Each row is a point on a landscape with many valleys, with its height.
From any point a ball takes the steepest step (drop divided by distance) to one of its 5 nearest points. It stops when none of these is lower. Distance is the straight distance between rows; heights are no part of it.
Z944: [-1.80 -1.29  1.50  1.63  2.17 -2.79 -0.23 -1.78  0.40  0.74  1.21 -1.47
 -1.81 -1.22 -3.51  3.70  2.82 -0.16 -0.70 -1.71 -4.36]  h=351
Z521: [ 0.95  4.52 -1.48  1.54  2.20  1.32  2.35  1.86  0.05 -3.17 -4.14  3.31
 -0.53  4.09  5.47 -2.97 -4.50 -2.23 -2.55  3.90  3.10]  h=640
Z633: [-5.49  0.15  1.61  2.15  0.02  1.80  1.02  2.61  1.18 -1.16 -0.28  2.83
  3.21  3.47 -1.20  1.61 -1.29  0.72 -0.65  0.48  1.07]  h=542
Z374: [ 1.21 -1.54  1.40  0.44  3.26 -2.65 -0.14  0.41 -2.82  0.84 -1.26 -0.89
 -4.10 -1.36 -3.22  2.75  3.30 -1.47 -2.19 -0.64 -6.07]  h=513
Z766: [-1.21 -1.60  1.04  1.19  2.16 -2.51 -0.32 -2.84 -0.18  2.27  1.26 -1.75
  0.07 -1.26 -3.70  2.37  2.76  0.69  0.06 -1.63 -3.88]  h=288
Z175: [-3.52 -0.65  1.70  1.59 -0.58  0.63 -2.10 -2.53  4.87 -1.41  2.07 -1.51
  0.95  1.53 -2.31  3.49  2.50 -1.30  0.37 -2.21  0.23]  h=486
Z620: [ 5.64 -1.23 -1.40 -3.23 -1.67 -0.47 -0.20 -0.50 -1.18  3.77  0.33 -1.73
 -0.91 -3.66  1.07 -6.52 -0.46  2.31  1.66 -1.17  1.31]  h=377
Z953: [ 0.83  3.99 -2.12  0.98 -0.47  1.66  0.02  3.65  0.01 -3.23 -3.85  3.14
 -0.60  2.33  5.88 -2.40 -4.18 -1.28 -1.08  2.39  2.81]  h=666
Z506: [-4.00  1.40  2.86  2.00 -0.71 -3.62 -2.17 -0.07  4.96 -4.05  1.05 -1.55
 -1.10  2.42 -3.50  6.47  2.46 -0.45  0.09 -3.04 -1.76]  h=605
Z676: [-5.03 -0.33  1.57  1.98 -1.49  0.74 -1.38 -1.05  3.96 -1.62  2.07 -0.78
  1.41  3.15 -3.08  2.93  0.59 -1.01  1.40 -1.50  0.96]  h=461
Z733: [ 0.26 -4.08  3.93  2.05  6.09  0.07 -3.86 -2.73  1.23  2.03  0.72 -0.28
 -3.10 -3.97 -1.90  2.33  2.94 -0.06 -0.34 -1.99 -9.04]  h=364
Z898: [-0.99 -3.66  2.02  1.88  1.26  0.71 -3.42 -4.01  3.97 -0.37  2.79 -2.79
 -0.76 -0.39 -2.55  2.46  3.40 -0.33  0.03 -0.92 -3.41]  h=190
Z36: [ 4.86 -0.51 -0.54 -1.53  0.12  2.24  0.30  0.75  0.12  2.12 -1.07  0.47
  0.21 -3.54  4.61 -5.03 -2.29  1.10  1.52 -1.86  4.10]  h=630
Z842: [ 2.87 -1.19 -0.86 -1.09  1.83 -2.69  0.56 -0.38 -3.15  1.76 -0.97 -2.16
 -3.52 -3.06 -2.25  0.58  1.36 -1.94 -2.63  0.55 -5.70]  h=488
Z582: [-1.49 -1.62  3.03  2.38  3.59 -1.88 -2.18 -2.06  2.49 -0.61  0.81 -2.06
 -2.12 -1.47 -4.06  4.26  4.29 -0.49 -1.84 -2.03 -4.22]  h=414
Z667: [-1.03  1.73 -3.84 -1.81 -3.87 -0.14  2.03  1.45 -2.04 -2.33 -0.42  0.31
 -1.01 -0.09  0.63  3.30 -1.29 -1.86 -0.34  1.45  1.57]  h=534
Z732: [ 2.77  1.60 -2.93 -1.69 -2.33  1.18  1.36  0.77 -0.85  0.27 -0.46 -0.68
 -0.66 -1.68  2.91 -0.91 -1.56 -2.02  1.55  0.49  3.50]  h=574
Z183: [-6.24  1.98  0.36  3.08 -3.51 -2.34  1.19  1.78  1.53 -3.63  1.29  0.17
  0.50  3.53 -2.88  5.64 -1.93  0.22  0.31 -1.73  1.19]  h=473
Z924: [-0.08  3.76 -4.62 -0.73 -2.88  1.71  1.33  1.47  2.55 -2.28 -1.25  4.04
 -2.84  1.00  7.03  1.60 -3.33 -0.88 -0.87 -1.09  4.69]  h=189
Z458: [-0.28  2.16 -0.88 -0.64 -1.11  2.06  0.40  3.01 -1.26 -1.03 -3.02  1.92
  0.27  1.90  3.86 -1.81 -3.86 -1.03 -0.49  1.62  2.93]  h=631
Z880: [-4.81  0.47  1.44  2.06 -1.33 -2.01 -2.12 -1.24  4.28 -2.68  2.22 -1.87
 -0.73  2.98 -3.03  5.55  2.08 -0.32  1.36 -2.89  0.02]  h=616
Z928: [ 3.39  0.99 -1.76 -2.20 -1.72  1.46  0.72  0.00  0.25 -0.15 -0.58  0.99
 -1.69 -1.91  5.71 -1.35 -0.97  0.05  2.30 -2.04  4.62]  h=671
Z882: [-1.16  5.02 -4.42  0.31 -5.36 -0.96  1.15  1.46 -0.86 -3.41 -0.04  1.71
 -2.28  0.38  1.47  3.04 -2.68 -2.99 -1.81  1.69  2.57]  h=470
Z296: [-4.31  0.20  1.42  2.05 -0.32 -1.81 -0.20 -0.88  1.56 -1.15  1.32 -2.41
  0.04  1.28 -3.30  4.95  2.08  0.33 -0.68 -1.59 -1.18]  h=557
Z784: [ 1.97 -2.06 -1.06 -2.26 -0.91 -1.13 -0.88 -1.67 -2.06  3.94  0.99 -1.58
  1.61 -2.32 -1.89 -2.28  0.61  0.88  1.05  0.89 -2.39]  h=401
Z826: [-0.25 -3.23  2.71  1.41  3.47 -1.25 -1.96 -3.31  0.50  2.47  1.01 -0.87
 -1.92 -3.39 -3.09  0.79  3.82  1.25 -0.44 -0.47 -8.76]  h=349
Z64: [-1.37 -0.28 -1.44 -0.79 -1.24 -0.69  0.74 -0.40 -2.11  1.76  1.17 -2.05
  1.01 -0.04 -1.74  1.70  1.71  0.17 -0.19  0.05 -0.79]  h=79
Z515: [ 5.00 -0.31 -2.77 -2.84 -1.67 -1.48  2.47 -1.50 -0.63  0.67  0.44 -1.57
 -2.57 -2.43  2.53 -0.09 -0.17 -1.37  1.02 -1.03  2.01]  h=466
Z699: [-2.15 -3.14  3.51  1.10  1.45  4.01 -3.01 -2.86  1.49  1.12  3.30  0.36
  1.68  1.09 -1.94 -1.17  2.32  1.96  2.22 -1.42 -0.36]  h=241
Z380: [ 1.08 -0.70 -1.91 -1.86  0.87 -2.48  0.88 -0.61 -1.83  2.56 -0.34 -2.63
 -1.08 -3.03 -1.40  0.59  1.37 -0.03 -0.63  0.45 -3.36]  h=366
Z697: [-2.35 -2.12  2.71  0.99  0.68  2.95 -0.74 -1.00  1.79  0.21  1.30  0.44
  3.52  2.82 -3.13  0.97  1.53  0.74  1.28 -0.84  1.47]  h=418
Z287: [-1.21  3.93 -4.01 -0.31 -4.94 -0.65  2.35  0.83 -1.59 -2.50 -0.06  1.10
 -2.69 -0.01  1.89  3.96 -2.05 -2.79 -1.97  1.52  1.19]  h=396
Z574: [ 2.40  1.39 -1.67 -1.02 -1.43 -3.15  2.09 -0.51 -3.11 -0.94 -0.63 -2.53
 -2.12 -1.66 -0.31  2.78  0.81 -2.33 -0.54  0.83 -1.12]  h=647
Z70: [-2.99 -2.02  1.56  1.28  0.34  0.75 -1.97 -2.39  1.87  0.33  2.22 -1.20
  1.51  0.74 -3.07  3.53  2.41  0.27  0.46 -0.81 -0.35]  h=358
Z720: [-1.70 -2.04  2.36  1.48  1.35  1.27 -4.33 -5.95  4.13 -0.25  3.75 -2.56
 -0.51 -0.97 -2.15 -0.13  4.09  0.17  1.66 -0.52 -3.24]  h=105
Z572: [-2.95 -0.70 -0.46 -0.10 -1.46  1.85  0.37  2.33 -1.86  1.10  0.94  1.08
  2.72  2.05 -1.74 -0.08 -0.20  0.66  0.66 -0.41  1.28]  h=550
Z901: [ 1.43 -0.42 -0.76 -0.26  0.70 -3.63  1.04 -0.15 -3.67 -0.31 -1.36 -2.63
 -2.35 -2.16 -1.79  2.09  1.90 -2.23 -2.04  0.90 -3.92]  h=535
Z150: [-1.31 -1.58  0.56 -1.65 -0.71  1.60  0.55  0.81 -2.20  2.37  0.77  0.20
  2.88  1.12 -0.85 -0.39  0.74  1.30  0.74 -0.08 -0.59]  h=402
Z560: [-5.10 -0.61 -0.76  1.70 -1.45 -0.15  0.97  1.24 -0.06 -1.76  1.24 -0.64
  1.43  2.67 -2.90  4.18 -0.42 -0.17 -0.34 -0.20  0.78]  h=653
Z938: [-3.16  3.47 -3.35  0.46 -5.38  0.41  2.64  3.19 -1.06 -3.02 -0.23  1.86
 -0.58  0.87  1.23  1.98 -3.31 -2.11 -0.95  1.69  1.51]  h=537
Z786: [-1.23  1.97 -1.80  0.36 -0.99 -2.78  1.87  0.65 -3.77 -1.46 -0.22 -2.91
 -1.15 -0.83 -2.65  4.19  1.23 -1.93 -2.50  0.30 -1.36]  h=789
Z621: [-4.89 -0.39  3.06  1.48 -2.14  3.67 -4.82 -1.57  6.01 -4.15  2.15 -0.21
  0.92  4.15 -2.31  1.59  1.89 -1.40  1.58  0.17  1.39]  h=146
Z310: [-0.10 -0.43 -0.65 -0.16  0.10 -2.84 -0.40 -0.24 -2.35  0.95  1.06 -2.15
 -0.76 -0.44 -3.26  2.62  2.74 -0.57 -1.60  0.49 -2.87]  h=400
Z233: [-2.43 -2.37  1.71  0.76  1.64  1.38 -1.20 -4.16  0.24  3.32  2.94 -0.61
  2.11 -1.93 -2.08 -0.56  2.69  1.80  1.37 -1.00 -2.12]  h=188
Z758: [-2.98 -1.68  3.01  1.23  0.99 -0.75 -2.99 -3.12  4.16 -1.11  1.60 -3.25
 -0.50  0.59 -3.57  4.23  3.54  0.07 -0.31 -0.92 -1.86]  h=302
Z902: [-2.26 -2.47  2.84  2.26  0.54  0.45 -2.97 -3.98  3.28  0.91  2.94 -1.75
  1.53  0.72 -3.20  2.24  4.03  0.93  1.59 -1.14 -0.66]  h=236
Z496: [-1.98  1.69 -2.52  0.70 -4.07 -0.01  1.46  2.13 -2.44 -1.41  0.27  0.93
  0.27  0.95  0.16  1.67 -1.39 -0.70 -0.78  1.59  1.54]  h=656
Z18: [ 1.10  4.09  0.11  1.55  3.73 -0.46  1.54  1.95 -0.41 -3.78 -3.49  1.67
  1.40  4.55  4.39 -2.44 -3.87 -0.58 -2.25  5.19  3.61]  h=624
Z142: [ 1.48  2.35 -2.79 -1.35 -2.22 -2.55  1.76 -0.40 -2.48 -2.05 -0.44 -3.21
 -2.80 -1.45  0.25  2.82  0.75 -2.02 -1.86  0.02 -0.32]  h=664
Z962: [-6.80  0.83  0.55  2.47 -3.03 -1.39 -1.36  0.52  5.39 -4.80  1.91  0.37
  0.82  3.86 -2.78  4.52 -0.71 -0.14  1.58 -2.12  1.69]  h=350
Z463: [ 5.89 -0.43 -2.91 -3.07 -1.16 -2.35  2.69 -3.36 -0.85  0.34 -0.13 -2.83
 -3.66 -4.99  2.36 -0.55  0.30 -0.59  1.27 -1.33  1.38]  h=505
Z850: [-5.10  1.18  2.26  2.36 -1.21  0.17 -0.31 -0.27  3.76 -2.62  2.07 -0.18
  1.54  3.63 -3.35  4.28  0.58  0.31  1.41 -2.09  0.78]  h=457
Z61: [-0.85 -1.72  3.34  2.10  4.02 -2.36 -1.93 -0.20 -0.53  0.90 -0.03 -1.71
 -3.73 -1.75 -3.61  3.96  3.00 -0.44 -0.81 -3.63 -7.64]  h=404
Z532: [-0.63 -1.10 -0.57 -1.34 -1.29 -1.08  1.10 -0.85 -2.40  1.96  1.03 -1.59
  1.61 -0.71 -2.00  0.96  0.90  0.21 -0.88 -0.16 -1.92]  h=244
Z875: [-1.65 -1.96  2.99  0.22  1.39  3.30  0.20  1.09 -0.70  0.83 -1.12  1.75
  3.70  2.17 -1.10 -1.87  0.79  2.26  0.66 -0.02  0.60]  h=506
Z600: [ 1.95  0.60 -2.58 -2.47 -0.94 -1.48  0.59  0.09 -2.06  3.04 -0.06 -1.39
  0.54 -1.28 -1.18 -1.66  0.64  0.22  0.32  0.59 -0.83]  h=415
Z247: [ 6.32 -0.81  0.81 -1.67  0.70  1.21  0.01  0.13 -0.17  2.26 -0.33  0.13
  0.51 -4.21  4.35 -7.49 -1.01  1.94  2.26 -1.52  3.32]  h=548
Z690: [-4.14 -1.97  1.54  1.79 -0.48  2.84 -0.53  1.60  1.06 -0.48  0.14  0.83
  3.41  3.25 -1.81  1.38  0.74  1.26  1.00 -1.33  1.05]  h=138
Z770: [-2.94  0.01  0.41  1.57  0.39 -2.96  0.46 -0.33 -1.59  0.75  0.47 -1.62
  0.15  0.05 -3.66  4.47  1.16 -0.56 -0.98 -1.16 -2.47]  h=553
Z837: [ 0.00  3.04 -4.62  0.29 -4.33  0.78  2.40  2.01 -0.37 -2.91  0.11  2.21
 -2.47  1.49  4.23  1.04 -3.43 -1.34 -0.87  0.48  2.94]  h=474
Z371: [-0.17  2.90 -0.15  1.57  1.26  1.11  1.74  4.16 -0.26 -3.03 -3.49  2.09
  1.55  3.71  3.29 -2.38 -4.15 -0.82 -2.44  4.05  2.17]  h=658
Z448: [ 2.35 -1.39 -1.10 -2.05  0.70 -3.23  0.50 -1.88 -2.15  3.70 -0.12 -2.48
 -0.82 -3.55 -2.10 -0.71  2.51  0.96 -0.59  1.61 -4.19]  h=332
Z640: [ 1.05  2.75 -4.29 -1.45 -5.35 -0.43  2.12 -0.06 -0.98 -3.07  1.04  0.29
 -2.47 -0.75  3.66  2.42 -1.90 -2.61 -0.14 -0.19  3.15]  h=134
Z54: [ 1.05 -3.60  2.35 -0.78  3.64 -1.84 -1.23 -0.54 -1.17  2.88  0.25  0.14
 -3.08 -3.19 -3.37  1.77  3.36 -0.58 -0.30 -1.70 -8.62]  h=403
Z92: [ 7.71  1.34  2.26 -1.98  4.56 -0.07 -0.33  1.00 -0.47  1.62 -2.97  1.46
  0.48 -0.80  2.92 -8.13 -2.14  2.50  0.29  2.48  2.98]  h=551
Z382: [-5.04  1.95 -1.63  2.30 -2.92  0.32  2.10  4.65 -1.55 -2.29  0.22  1.77
  1.02  2.34 -0.56  3.80 -2.71 -0.35 -0.73  0.30  0.98]  h=646
Z977: [ 5.82 -1.70 -0.43 -1.77 -1.57 -0.84  2.33 -3.38 -0.25  3.61  2.11  0.48
 -3.11 -5.47  4.35 -2.36  0.37  2.83  2.93 -3.11  2.96]  h=556
Z451: [-0.28  1.76  0.88  2.10  4.02 -0.85  1.16  3.33 -0.55 -2.32 -3.34  2.59
  2.99  5.05  2.14 -1.98 -3.79 -0.57 -1.42  5.91  2.07]  h=690
Z915: [-3.27  2.60 -0.92  2.50 -1.46  1.91  1.70  4.72 -0.44 -3.11 -2.18  3.20
  0.18  4.07  0.67  0.75 -3.57 -0.08 -1.68  1.71  1.96]  h=472
Z412: [-3.51  1.47  0.25  2.50 -1.49 -2.19  2.40  1.00 -0.05 -2.17 -0.08 -0.84
 -0.85  1.79 -3.17  5.25 -0.33 -0.39 -0.27 -0.34  0.54]  h=584
Z744: [-4.05  4.03 -3.05  2.47 -5.12 -2.95  2.17  1.20 -2.39 -3.69  1.08  0.86
 -2.91  0.75  0.08  5.15 -1.82 -1.66 -2.54  0.62 -0.21]  h=507
Z912: [ 4.71  2.78  1.38  0.64  3.82  0.30  0.51  1.84 -0.06 -0.55 -3.08  0.93
  1.56  1.97  3.57 -5.25 -2.97  1.06 -0.71  4.02  4.02]  h=88
Z8: [-6.35  0.02  3.24  3.35  0.58  2.40  0.29  3.59  4.34 -3.86 -1.27  3.67
  2.39  6.42 -0.94  0.97 -2.92  0.02 -0.68 -0.22  1.90]  h=737
Z903: [ 0.19 -2.78  1.63  0.51  2.78 -3.01 -1.71 -2.15 -0.84  3.45  0.15 -2.12
 -1.24 -2.12 -2.71  1.13  2.73  0.52 -0.73 -0.32 -5.38]  h=322
Z314: [-1.16 -2.93  1.29 -1.17  0.28  1.34 -1.11 -1.96 -0.92  4.22  2.17  0.21
  3.82 -0.59 -1.84 -1.91  1.97  1.34  0.13 -0.61 -1.72]  h=252
Z39: [ 4.41  0.30 -2.84 -2.60 -2.24 -0.68  1.32 -0.91 -1.84  1.59 -0.04 -2.50
 -1.97 -3.16  0.44 -1.78 -0.04 -0.26  0.91 -0.07  1.52]  h=471
Z219: [ 3.26  0.64 -0.28 -2.35  0.65  2.41 -0.84  2.43 -1.56  1.80 -2.71  0.82
  1.50 -0.34  2.58 -4.94 -2.73  0.81 -0.07  0.60  2.72]  h=687
Z475: [-3.43  3.61 -2.59  1.23 -2.96  1.17  0.77  3.72 -0.40 -2.71 -1.83  3.99
 -0.13  3.52  3.98 -0.39 -3.84 -1.75 -2.00  2.60  2.99]  h=127
Z949: [ 5.09 -0.62  1.68 -3.27  2.89  1.37 -1.20  1.56 -0.94  3.08 -1.30  1.51
  2.75 -0.96  1.28 -8.71 -2.23  1.92 -0.08  1.46  0.68]  h=571
Z788: [ 1.35  2.34 -3.64 -1.91 -3.70  0.15  2.06  1.42 -0.96 -0.61 -0.66  0.43
 -1.14 -0.66  3.51 -0.05 -1.65 -1.47 -0.05  0.57  2.24]  h=442
Z876: [ 2.89 -1.71  0.25 -3.88 -0.49  1.65 -1.72  1.75 -2.73  2.92 -0.64  0.53
  2.49 -1.70 -0.46 -5.95 -0.19  1.70  0.82 -0.30 -1.20]  h=598
Z789: [ 1.44  5.19 -1.70  2.20  3.49 -1.19  1.78  1.02  1.86 -4.13 -2.55  2.81
 -0.80  4.61  6.99 -2.28 -4.10 -1.80 -2.04  4.89  3.96]  h=704
Z96: [-2.73 -2.52  2.02  0.35  0.74  1.49 -1.74 -2.59  0.86  1.64  3.09 -0.48
  2.41  0.47 -2.90  0.67  2.83  1.15  1.49 -1.30 -0.83]  h=246
Z646: [-1.54 -3.19  2.72  1.56  0.76  3.80 -5.34 -5.65  4.14  0.18  3.88 -2.20
  0.16 -0.47 -2.90 -1.37  3.39  0.81  1.45 -0.17 -2.45]  h=180
Z871: [ 1.40  3.37 -2.78 -1.05 -1.63  2.73  1.63  2.02  1.71 -1.42 -0.85  2.82
 -2.07  0.26  6.85  0.55 -2.18 -1.04  1.08  0.19  4.75]  h=71
Z679: [ 0.76  1.00 -1.02 -0.48  0.48  2.11  0.18  3.15 -2.32  0.67 -2.93  2.30
  1.64  2.03  2.35 -3.67 -1.16 -0.40 -1.21  1.56  1.43]  h=708
Z79: [ 3.09  3.59 -0.29  1.39  2.33  1.15  0.48  1.91  0.29 -2.17 -3.82  2.10
  0.59  1.99  5.78 -3.96 -3.38 -1.28 -1.32  3.76  3.85]  h=475
Z672: [ 1.24  0.95 -3.68 -0.93 -3.25 -0.73  1.78  0.08 -2.18 -0.85  0.00 -1.65
 -2.34 -1.27  0.56  1.23  0.05 -2.19 -0.49  0.49  1.90]  h=601
Z198: [-3.12  1.60 -0.11  1.38  0.52  2.21  1.49  4.15 -1.39 -1.45 -2.40  2.79
  2.12  3.09  0.19  0.57 -3.28  0.39 -1.18  2.67  1.99]  h=615
Z514: [-1.14 -3.36  0.88 -0.60  1.46 -0.66 -0.40 -3.01 -2.05  3.87  1.55 -0.63
  1.86 -2.92 -2.46 -0.38  2.78  1.42  0.59  0.31 -3.64]  h=224
Z584: [ 2.73 -1.06  1.35 -2.33  2.50  1.84 -1.32  2.18 -1.67  2.58 -3.32  1.26
  3.17  1.40 -0.10 -5.90 -1.42  1.99 -0.43  1.42  0.23]  h=585
Z110: [ 3.21  1.31 -2.08 -1.24  0.43  2.06  0.38  3.24 -0.75 -0.98 -2.77  1.47
 -0.32 -0.16  5.12 -2.37 -2.88 -0.17 -0.17  0.04  3.59]  h=779
Z591: [-0.16 -3.62  2.41  2.01  2.45  0.39 -1.33 -6.50  1.60  3.84  2.85 -1.68
  1.55 -2.43 -2.14 -0.71  3.55  1.89  1.42 -1.16 -5.21]  h=179
Z6: [-3.72  2.51  1.92  3.31 -0.60 -4.75 -1.34  1.72  4.09 -5.92  0.31 -0.28
 -1.88  3.15 -4.43  7.15  1.19 -1.41  0.51 -3.26 -2.18]  h=662
Z169: [ 1.31  0.40 -2.05 -2.40 -1.92 -0.09  0.63  1.13 -2.96  2.32  0.03 -0.67
  1.27 -1.40 -0.06 -2.09 -0.79 -0.24  0.50  0.71  0.89]  h=517
Z573: [ 5.02 -0.81 -2.69 -3.20 -1.55 -0.27  0.84 -1.16 -0.66  2.01  2.11 -1.40
 -1.06 -3.11  2.04 -3.95 -1.51  0.40  1.60 -1.46  2.00]  h=368
Z430: [-3.59 -0.10  2.81  3.27  2.46  1.27  0.63  3.50  0.61 -1.97 -2.31  3.57
  3.27  4.80  0.62 -0.26 -2.34  0.99 -0.93  0.75  1.66]  h=676
Z264: [ 6.02  0.96  0.38 -1.51  1.47  2.40  0.12  0.87 -0.44  0.98 -2.77  1.64
  0.91 -1.11  4.68 -7.00 -2.88  1.44  1.26 -0.35  3.81]  h=709
Z673: [ 1.25 -2.05 -0.60 -0.48  2.39 -3.61  0.30 -2.77 -1.68  3.34  0.06 -2.83
  0.07 -3.33 -1.86 -0.15  2.57  1.03 -0.32  0.61 -5.27]  h=279
Z81: [-1.55 -4.27  2.80  1.21  1.77  2.50 -2.70 -5.08  2.33  2.35  3.95  0.26
  2.56 -1.43 -2.67 -2.35  2.40  2.74  1.71 -0.08 -1.58]  h=137
Z575: [ 2.99 -0.64  0.77 -1.42  2.35  2.38 -0.09  3.11 -2.10  1.25 -3.01  1.74
  3.17  1.21  0.60 -4.66 -1.84  1.22 -0.07  2.22  1.59]  h=570
Z31: [ 0.60 -3.02  2.68 -2.09  0.67  2.00 -1.39 -0.85 -2.26  5.06  1.92  1.22
  4.28 -0.58 -1.74 -5.77 -0.03  3.21  1.06  1.00 -3.31]  h=411
Z343: [ 5.41 -0.06 -3.25 -2.29 -0.28 -2.46  1.45 -1.66 -1.72  0.10 -0.20 -2.98
 -3.48 -2.97  0.35  0.40  1.31 -1.65 -0.04  0.02 -1.23]  h=540
Z167: [ 5.33 -1.31 -1.77 -3.49 -0.67 -1.79 -0.01 -1.84 -1.75  2.49  1.33 -3.22
 -0.81 -4.44 -0.45 -4.47 -0.36  0.68  1.44  0.49 -1.51]  h=167
Z60: [-1.07 -3.18  1.81 -1.52  0.80  1.70 -1.21 -1.82 -0.37  3.95  1.96  1.64
  3.36 -0.80 -2.14 -4.00  0.51  3.58  0.68  0.53 -1.70]  h=321
Z179: [ 6.32  0.34  1.70 -2.23  3.17  1.18 -1.60  1.88 -0.90  1.20 -4.22  1.24
  3.13  0.66  1.75 -7.48 -3.18  1.59  0.07  2.20  1.52]  h=145
Z117: [ 0.00 -2.65  3.05  1.20  4.49 -1.16 -2.08 -1.90  0.18  2.23  0.25 -0.59
 -2.36 -2.42 -3.21  2.17  3.89 -0.65 -0.82 -2.00 -7.02]  h=357
Z153: [-0.05 -2.98  3.03 -0.83  1.37  2.74 -0.79  0.00 -1.93  3.91  0.13  2.10
  4.19  0.77 -2.05 -3.89 -0.01  2.90  1.51  0.61 -0.70]  h=425
Z588: [-3.37 -1.88  2.23  1.21  1.38  2.74 -0.56  3.50  0.25 -0.26 -1.20  3.33
  3.49  3.50  1.40  0.33 -0.71  0.74 -0.38  1.50  1.56]  h=549
Z41: [ 5.20  0.30  0.61 -1.49  3.04  0.49 -0.63  2.27 -0.62  2.34 -3.44  1.40
  2.62  0.49  2.49 -6.39 -1.66  0.50 -0.30  2.20  1.99]  h=485
Z199: [-2.85  0.12  2.61  1.56  1.65 -3.61 -2.11 -0.88  3.84 -2.74  1.55 -2.30
 -2.16  1.09 -3.14  5.30  3.79 -1.64 -1.69 -2.79 -3.01]  h=516
Z994: [-0.55  4.96 -2.95  1.50 -1.21  1.71  0.73  3.03  1.30 -4.14 -3.60  4.51
 -1.51  2.94  7.30 -0.84 -4.55 -1.53 -1.97  1.79  3.11]  h=568
Z57: [-1.58 -0.20  3.19  1.34  3.57 -3.29 -0.58  1.41 -1.38 -0.36 -0.59 -0.62
 -3.80 -0.69 -3.73  5.23  2.95 -1.71 -2.59 -1.71 -4.65]  h=172
Z734: [-0.96 -3.34  1.40  1.91  2.45  1.90 -3.45 -6.15  4.22  1.15  3.34 -2.71
 -0.33 -2.52 -2.60 -0.13  3.46  0.55  1.26 -0.85 -4.64]  h=151
Z703: [ 6.23 -0.64 -1.82 -1.64 -0.30 -1.88  3.11 -3.61  0.78  2.14  1.56 -1.20
 -4.21 -5.82  4.14 -1.19  0.33  1.65  2.42 -2.24  2.43]  h=538
Z104: [-2.95 -2.03  2.54  1.62 -0.44  3.89 -4.87 -3.11  4.74 -1.60  3.03 -1.08
  1.08  1.93 -1.66  1.60  3.47 -1.23  1.87 -0.15 -0.19]  h=456
Z255: [ 5.08  0.59 -1.58 -2.82 -1.65 -0.10  2.82 -2.44  0.00  1.22  1.61  0.70
 -2.92 -4.83  4.94 -1.49 -0.49  0.68  2.77 -2.62  5.11]  h=569
Z818: [-3.96  0.20 -0.92  0.05 -1.85  1.17  0.67  2.86 -2.22  0.58 -0.03  0.24
  1.73  2.12 -0.72  1.17 -1.42 -0.32  0.11  0.12  0.62]  h=685
Z731: [ 2.05  2.56 -3.67 -2.27 -3.54 -0.21  2.05 -0.82  1.77 -1.98  0.45  2.37
 -2.54 -1.14  5.15  2.01 -1.14 -1.52 -0.10 -0.84  4.85]  h=469
Z97: [ 4.97 -0.09 -1.35 -3.10 -0.75  2.62 -0.84  1.97 -2.24  3.31 -1.78  0.71
  0.84 -0.83  1.57 -6.34 -1.21  1.83  1.09 -0.68  1.62]  h=591
Z249: [ 8.37 -0.04  3.01 -2.20  3.30  1.08 -0.53  0.51 -0.09  2.57 -1.91  0.43
  0.92 -2.32  2.61 -8.43 -2.45  2.94  0.97 -1.26  2.89]  h=665
Z218: [ 2.58 -1.02 -1.87 -2.26 -0.85 -2.93  1.17 -2.12 -2.49  4.13  0.36 -2.16
 -0.25 -3.84 -1.58 -3.45  0.92  0.91  0.34  1.02 -3.66]  h=324
Z101: [-6.02  0.02  2.52  1.91 -0.90  4.19 -3.87  0.76  5.35 -4.66 -0.16  1.83
  1.31  4.67 -0.90  0.54 -0.56 -0.80  0.65 -0.67  2.87]  h=626
Z777: [ 7.31 -0.99 -1.24 -2.30 -0.06 -2.69  2.43 -3.75 -0.81  2.37  1.20 -2.57
 -3.99 -5.65  2.01 -1.68  1.29  1.40  2.18 -2.05  1.11]  h=541
Z959: [-0.84  2.71 -2.24  1.06 -1.47  1.73  1.81  3.61 -0.47 -1.84 -3.00  3.16
 -0.45  1.66  3.59 -0.59 -2.94 -1.94 -1.56  2.21  2.93]  h=462
Z878: [-3.61  1.78  2.58  4.11  3.68  0.14  1.75  3.39  1.69 -3.31 -3.27  3.29
  2.51  6.59  1.08 -0.07 -3.97  0.30 -2.38  4.75  1.15]  h=761
Z210: [-2.49 -0.68 -0.33 -0.09 -0.52 -0.94  0.68  0.61 -1.31  0.86  1.02 -1.27
  0.82 -0.11 -2.82  2.45  0.16 -0.08 -0.54  0.24 -0.84]  h=352
Z349: [-4.07  0.09 -1.45  1.20 -2.07 -2.51  1.96  1.05 -1.92 -1.85  1.19 -0.55
  0.55  0.34 -2.25  4.26  0.24 -0.06 -1.04  0.29 -0.27]  h=611
Z749: [-0.10 -1.85 -0.24 -2.87 -0.37  1.89 -0.66  2.00 -2.44  2.78  0.03  0.12
  2.72  0.41 -1.51 -3.84 -0.44  2.07  0.07  0.45  0.13]  h=539
Z794: [-1.94  1.27 -0.66 -0.97 -0.58  1.39  0.70  3.52 -2.57 -0.01 -1.75  1.26
  2.63  1.14  0.26 -0.84 -1.26 -0.04 -0.23  1.64  0.57]  h=728
Z326: [ 2.24 -2.12  0.26 -0.29  2.31 -3.79 -0.14 -1.09 -2.85  2.70 -0.52 -0.69
 -2.62 -3.54 -3.86  0.05  2.23 -0.71 -2.65 -0.34 -6.80]  h=380
Z554: [-3.21 -2.73  3.96  1.10  0.40  4.74 -2.98 -1.54  4.14 -1.21  2.13  0.81
  2.39  2.16 -1.47  0.54  2.84 -0.20  2.07 -1.57  1.44]  h=455
Z456: [-1.68  0.17  1.34  2.20  1.70 -3.30  1.12  1.00 -0.30 -2.74  0.16 -1.68
 -2.68  0.48 -4.32  6.63  2.32 -1.00 -1.38 -1.23 -3.31]  h=628
Z859: [ 3.80  1.03 -2.08 -1.36 -1.32  2.10  1.38 -0.10  0.94  0.42  0.22  1.23
 -0.77 -3.07  5.14 -2.15 -1.22  0.76  1.55 -1.93  5.60]  h=648
Z652: [ 2.68  0.79 -2.83 -1.82 -1.84  0.24  2.04 -0.31  0.53 -0.83  1.25  1.74
 -2.67 -2.87  6.23 -0.16 -0.34  1.34  2.79 -3.11  5.27]  h=634
Z211: [-6.03  0.91  2.08  1.23 -2.69 -0.23 -2.91 -1.45  5.61 -5.52  1.11 -1.42
  0.48  3.67 -2.28  3.58  1.25 -1.59  1.70 -1.89  0.89]  h=108
Z811: [-1.13  1.09 -2.46 -0.72 -3.11 -1.55  1.34  0.34 -2.07 -0.81  0.18 -1.00
 -0.75  0.70 -0.19  2.70 -0.57 -0.94 -0.53  1.27 -1.04]  h=468
Z957: [ 7.32 -1.40 -1.70 -2.40  1.27 -3.04  2.11 -3.98 -0.20  0.99  0.19 -3.44
 -4.88 -6.23  2.01 -1.47  0.66 -0.72  0.79 -2.77 -0.43]  h=547

Two balls start at each pair of points below. Name the first point that both come to, or write -.
Z733 / Z326: Z673
Z944 / Z54: Z514
Z117 / Z448: Z673

For each start below, name the point where the ball stops.
Z842: Z81
Z826: Z81
Z859: Z167

Call two points neighbours if one is among the 5 nearest of the other. Go from one point of each pair to the other, from neighbour to neighbour, staying as low as possible. Name the highest point that can't be avoided.
Z690 / Z720: Z697
Z57 / Z179: Z584
Z64 / Z211: Z554
Z167 / Z57: Z944
Z167 / Z81: Z448
